Each row is a point on a tangle of strands that fork, close into loops and nearly touch. The rows are in no order.
In the rows, zero is written as 128.
Points whose rows are less than 114 apart are linked; no others are. Some points are linked to none.
Q_426: [ 86 116 175 166 151  91 120 139 124 106 139 125 164 135 158 103 131 124
  97  94 151 104 152 149]
Q_596: [165 147 174 130 172  77  65 153 117 126 171 150 175 138 134 113 121 170
  97 106 143  92 161 147]
Q_852: [116 129  95 138 111 143 169 114 117 121 109  74 150  88 134 132 118 119
 118 163  92 106 105 149]
Q_287: [188  96 134 126 148  47 108 166 112  82 105 124 100 138 132 148 131 156
 158 148 137  66 166 143]
Q_19: [143 117 133 103 112 117 143 115 116  75 129 149  71 136 117 151 162 167
 124  80 193 174 112 142]
Q_996: [104  96 138 114  82 102 119 106 132  72  79 165  85 135 156 120 179 164
 116  94 182 161  97 137]
Q_133: [124 106 118 138 151  74  80 115 115  67 123 146 102 117 105 181 100  79
 136 115 189 186 120 135]
Q_639: [114 109 149 122 125  87  69 127 145 117 125 164 144 127 124 125 127 106
 127 105 148 161 128 127]
Q_139: [150 124 122 150 149 121 142 127 150 138 116 129  87 185 123 125  92  89
 195 156 106 129 194 131]
Q_616: [ 81 168 103 142 122 140 118 110  93 159 189 104 114 169 145 149 102 121
 146 157 116 136  83 121]
Q_31: [195 149 148 114 112 153  81 154  90 168 177 154 116 113  92 131 147 201
 155 143 120  92 137 130]
Q_21: [120 140 145 157 115 175 141 127  92 152 177 110 156 134 117 120 118 151
 116 133 160 134 120 137]
Q_209: [136 128 119  98 104 153 191 107 143 101  73 118 107 120 128 117 184 156
 107 119 141 142 109 143]
Q_903: [128 131 174 109 130  97  56 145 123 135 153 162 166 120 141 111 170 177
 100  92 141  98 132 153]
Q_358: [116 138 165 165 156 155 100 130 137 194 184 132 223 108 125  93  78 111
 126 132 107 116 148 122]
Q_768: [138 131 144 100 117 109  79 131 134 126 118 140 159 111 132 119 143 159
 112 128 141 133 108 146]
Q_6: [187 139 135 109 184 111 137 119 160 111  98 156 105 162 112 118 119 123
 135 111 157 165 164 123]
Q_702: [122  84 168 167  97 118 113 136 106 110 119 115 179  88 132 116 161 176
 127 133 164  88 130 163]
Q_377: [151 108 125 115 144  17  92 153 127  82 117 134 117 151 177 126 104 153
 116 138 138  86 133 142]
Q_414: [159 109 153 177 122 131 120  90 139 130  64 131 130 136 130 105 123 159
 188 204 142 111 156 160]
Q_435: [153 143 130 107 131 143 154 111 122 106 128 147 127 131 121 122 123 156
  91 109 190 179 100 129]
Q_710: [135 154  90 122 130 170 168 124 129 145 110  86 116 108 102 156 124 103
 135 173 106 139  97 120]
Q_515: [131 146  82  88 127 153 152 124 164 156 101 139  55 173 115 138 148  99
 174 145  88 158 118 102]
Q_815: [144 151 111  68  92 113 107 123 140 135 106 126 144 105 153 113 171 184
 103 147  96 104  87 155]
Q_462: [147 120  95 101  85 153 151 153  84 126 180 127 106 147 124 151  56 143
 127 135 138 159 100  98]
Q_445: [102 139  76 116 105 156 186 108 132 118  91 100  66 157 123 156 133  87
 150 157 110 162  97 119]
Q_404: [133  99 152 152  94 146 168 125 115  96  96 116 140 108 130 116 162 167
 113 119 166 126 124 159]
Q_366: [ 90 130  99 127 113  59  87 113 106  83 112 122 107 142 164 141 102 132
 107 145 139 144 101 148]
Q_190: [ 89 158 136 125 161 174 162 101 175 155 105 141 140 146 116 119 155  81
  92 104 158 186  89  99]
Q_566: [164 133 112 126 159  87 110 143 126 126 142 103 173 101 138 126  74 125
 115 149  80  87 145 141]
Q_298: [ 74 143 116 181 118 145 138  81 107 120 114 129  70 186 125 142 139 126
 162 160 164 161 122 137]
Q_107: [196 124 146 142 152 107  64 154  96 128 162 143 122 123  94 136 118 172
 159 157 129 100 166 136]
Q_444: [138 122 160 155 115 152  92 133  95 146 151 120 195  49 104 119 146 175
 104 131 138  86 126 149]
Q_360: [125 137 126 142 116 178 173  91 149 154 106 147 151 154 139  90  68 137
 119 159 181 194  94 116]
Q_12: [184 113 112 132 139  75 114 126 119 100  95 123  99 145 129 138 100 147
 173 183 127 111 163 147]
Q_690: [116 140 130 120 145 132 129 152 103 149 200  83 197  65 121 141 116 118
 101  87  73  50 165 132]
Q_67: [ 53 141 101 177 137  90 126 115 104  96 126  77 114 142 157 146 124  81
 116 144 104 111 127 154]
Q_439: [192 124 145  76 159 108 124 178 140 108 140 142 118 117  99 139 159 135
 122  69 114  98 182 124]
Q_243: [151 106 146 194 131 173 133 128 100 144 140 110 185  58  94 114  87 148
 107 159 121  96 139 131]
Q_375: [155 126 169 196 148 173 120 122 109 151 149 135 169 105  88 114  94 136
 132 147 163 142 141 122]
Q_371: [161 107  96 116 102 122 169 147 105  86 136 110  93 134 122 153  70 122
 122 125 141 158 126 114]
Q_310: [109 109 135 117 114 122  54 151 129 151 134 139 110 108  89 159 174  81
 186 105 111 134 143 119]
Q_631: [118  80 118 132 131  51 117 151 165  94  81 149 101 151 157 123 102  66
 151 120 109 125 171 113]
Q_281: [178 133 124 182 123 211 195 107 115 151 128 125 138 134 100 104  73 166
 125 189 154 147 119 121]
Q_452: [ 73 154 130 117 173 105 132 138 133 148 181  91 207  95 166 120 121 106
  80  80  63  51 145 133]
Q_475: [137 144 116 166 134 163 152  89 118 132 111 120 143 130 116 128  84 135
 116 188 176 166  90 125]
Q_629: [161  87 122 140  93 149 128 134 130 131  82 113 142  66  96 137 131 139
 164 176 108 113 130 140]
Q_708: [102 128 125 145 127  33  71 116  97  85 137 136 106 177 195 124  91 165
 122 139 154 114 126 149]
Q_134: [ 67  88 145 140  77  94  98 152 120 124 119 128 122 112 167 119 188 132
 137 108  87  68 128 134]
Q_728: [161 123 115 155 172 124 130 128 150 140 110 113 141 133 104 130  70  72
 161 168 104 135 173 121]
Q_257: [120 163 109  83 110 145 146 109 163 165 111 118 162 113 162  97 163 157
  96 133  58 100  84 144]
Q_324: [112 143 102 130 167  46  92 115 116  85 125 130 115 156 140 153  74  78
 110 137 151 167 126 129]
Q_582: [154 133 138 117 129 218 152 164 143 188 167 140 139 101  70 161 126  76
 149 119 129 151 115  57]
Q_167: [156 101 131 110 111 183 143 142 150 151 121 150 133  78  76 144 121  95
 144 120 136 176 106  97]
Q_756: [126  77 136 140 134  58  84 129 151  87  86 158 128 117 126 145 104  65
 149 117 153 162 144 132]
Q_677: [116 130 148 132  93 204 173 112 147 173 121 139 179 136 140  79 118 152
 103 129 158 175  89 115]
Q_749: [ 79 164 113 112 152 135 130 143 138 167 176 105 139 128 151 122 150  93
 102  87  37  71 145 126]
Q_158: [131 131 104 112 102 200 182  95 138 139 104 133  76 147 109 173 136 129
 170 159 189 186  60  75]
Q_640: [115 136 134 162 161 165 125 146  97 163 181  81 146 103  87 149 126  85
 161 116  90  77 186 127]
Q_434: [ 78 132 120 154 112 143 147 115 115 136 135  71 150 102 153 124 163 131
 125 131  76  73 123 158]
Q_315: [ 96 134 106  89 113  79 106 111 122  68  95 151  72 138 159 135 185 145
  84  98 145 152  98 128]
Q_649: [ 83 128 128 117 105 113 108 159 129 154 176 136 125 149 172 108 133 105
 129  86  50  87 147 123]
Q_35: [192 141 114 147 192  85 100 134 115  99 130 112 178  62 120 130  81 166
  71 162 113  74 148 145]
Q_17: [126 166 113 100 143  99 138 117 148 135 142 134 130 182 199  81  92 167
  86 130  92 119 111 133]
Q_654: [167 166 142 114 174 134 125  99 135 139 121 164  93 193 116 106 141 176
 141 134 183 160 145 126]
Q_176: [133 140 154 135  84 168  95 132  88 173 188 133 147 133 127 115 147 188
 150 142 125 105 110 146]
Q_836: [ 93 113 155 194 173 143 120 117 116 140 130  80 165  94  96 138 123  81
 160 139 119  85 190 138]
Q_314: [184 104 171 115 142 105  79 174 116 118 152 161 123 117  99 135 156 156
 149  89 144 103 185 134]
Q_799: [157 164 141 158 175 204 172  93 156 169  99 129 127 140  80 140 143 120
 144 188 179 158 104  98]
Q_284: [157 151 117  88 139 161 184 126 150 111 129 149 144 106 115 140  92 123
  62 104 183 193  78  98]
Q_834: [146 157 146 137 179 191 171  99 165 144  90 133 149 115  90 124 164 116
 110 128 169 170 113 121]
Q_544: [ 89 156 130 204 131 151 133  70 104 153 118  96 122 164 129 131 140 129
 167 199 143 121 110 160]
Q_828: [126 148 116 105 126 130 140  94 138 118  95 161  60 202 156  98 145 174
 140 123 153 158 129 117]
Q_102: [169  87 111 119 102 145 167 129 143 100 100 136 107  95  95 151  92 101
 148 145 139 179 122 111]
Q_104: [122 152  98  54 114 136 159 130 153 111 135 156 105 124 131 146 138 107
  66  70 160 185  65  96]
Q_722: [ 96 117 133 110  87 129 114  95 161 116  60 169 101 142 157 101 189 152
 132 123 135 162  97 132]
Q_859: [174 133 143 124 177  74  75 155 101  90 151 132 163  88 107 146 114 148
  81 122 149 108 154 139]
Q_811: [126 116 146 121 143 115 199 152 158  87 121 139 113 163 162  96 147 126
  68  52 133 130 159 122]
Q_26: [ 43 178 119 151 139 144 101 115 116 173 170 102 135 137 140 140 154  95
 121 133  96 120  86 130]
Q_627: [100 110 123 149 155 125 117 150  78 126 181  57 162  61 111 159 115 101
 133 114  87  45 176 139]
Q_995: [183 134 119 153 135 222 201 109 134 159 118 137 102 141  87 134  93 132
 152 182 163 169 111  76]
Q_599: [ 74 120 138 146 164  85 133 152 129 116 154  98 172 116 155 121 117  89
  91  83  92  74 167 135]
Q_715: [112 123  80  92  90 133 191 111 156  94  56 114  64 141 153 126 156 113
 118 131 101 155 104 122]
Q_391: [123 106 130 142 144  87 115 140 153 120 119 160  80 188 135 121  88  67
 171 108 113 153 186 107]
Q_849: [145 106 117  97 100  98 155 154 118  80 140 118 121 128 149 129 108 146
  89  95 141 128 127 136]
Q_57: [ 80 157 134 119 132 166 105 137 134 202 174 120 140 127 117 129 168  87
 152 108  68 103 125 116]
Q_674: [136 104 133  90  99 119 215 169 145  84 123 120 142 122 161 106 137 138
  57  55 129 110 130 129]
Q_664: [102 103 162 153 127 108 153 129 141  99 110 149 124 165 158  98 140 118
 115  86 154 143 161 127]
Q_531: [ 99  96 150 137 101 102  64 162 105 135 145 125 136  94 119 150 179 121
 171 109  95  79 158 142]
Q_222: [175 153 117 102 161 147 117 156 131 172 171 131 132 127  93 135 107 117
 147 132  92 120 156 107]
Q_800: [149 146  88  31 106 113 112 124 132 105 117 161  94 111 120 162 135 137
  96 103 166 181  56 106]
Q_112: [140  91 132  94  97 134  94 146 137 130 141 163  87 124  93 166 144 103
 182  93 139 173 127 112]
Q_965: [ 89 147 115 108 114 148 110  91 157 149  97 181  75 180 146 113 161 135
 148 130 145 181  96  97]
Q_207: [ 84 127 140 211 137 161 118  93 104 151 124  90 143 123 101 140 127  86
 175 172 140 119 152 155]
Q_47: [175 133 129  73 144 111 137 143 170 124 102 152 108 156 130 110 147 141
 124 103 105 130 155 124]
Q_22: [ 50 105 124 142  88 113 102 127 112 140 132  91 168  67 158 133 172 115
 136 124  61  55 118 147]
Q_242: [167 102 119 132 165  72 131 158 152 126 119 116 150 138 148 119  51  93
 145 156  82  97 175 126]
Q_62: [131 134  96  62  81 168 148 137 142 162 117 131  82 145 128 126 166 146
 158 132  80 136 105 114]
Q_932: [105 129 121 116 100 152 138 127 132 151 116 107 106 128 140 112 186 137
 157 134  65  97 132 139]
Q_262: [170 104 131 168 118 125 115 117 109 112 114 137 115 126 104 139  98 139
 172 173 164 138 151 144]
Q_69: [ 76 134 133 125 150  51 103 123 135  65 107 156 108 153 183 111 168 140
  60  96 135 127 118 132]
Q_132: [ 99 136 102 126  76 130 129 128  77 142 199 121 123 170 161 128  49 144
 136 138 127 147  89 116]
Q_979: [109 131 140 107  97 164 174 125 166 161 110 129 170 130 155  67 144 144
  88 108 104 128 114 130]
Q_931: [109 151 143 105 115 202 126 149 139 201 160 131 134 113  81 152 185  88
 160 109 118 131 106  87]

How many points has the smallest loop of links through each point below? Write 0 if it is on no loop.
Q_582 | 10
Q_932 | 7
Q_242 | 13
Q_749 | 14
Q_715 | 0

A fork is a point with three links, a tip a point with one. Leave the first point through the second and follow the links. Name the first fork or tip that comes.
Q_444; Q_243 | Q_996
Q_31; Q_176 | Q_445
Q_903; Q_596 | Q_756
Q_190; Q_834 | Q_768
Q_257; Q_979 | Q_190

A tip is a point with one link. Name the tips that can be reached along the links from each point below, in the order of the rows.
Q_139 | Q_414, Q_190
Q_965 | Q_800, Q_112, Q_69
Q_207 | Q_298, Q_649
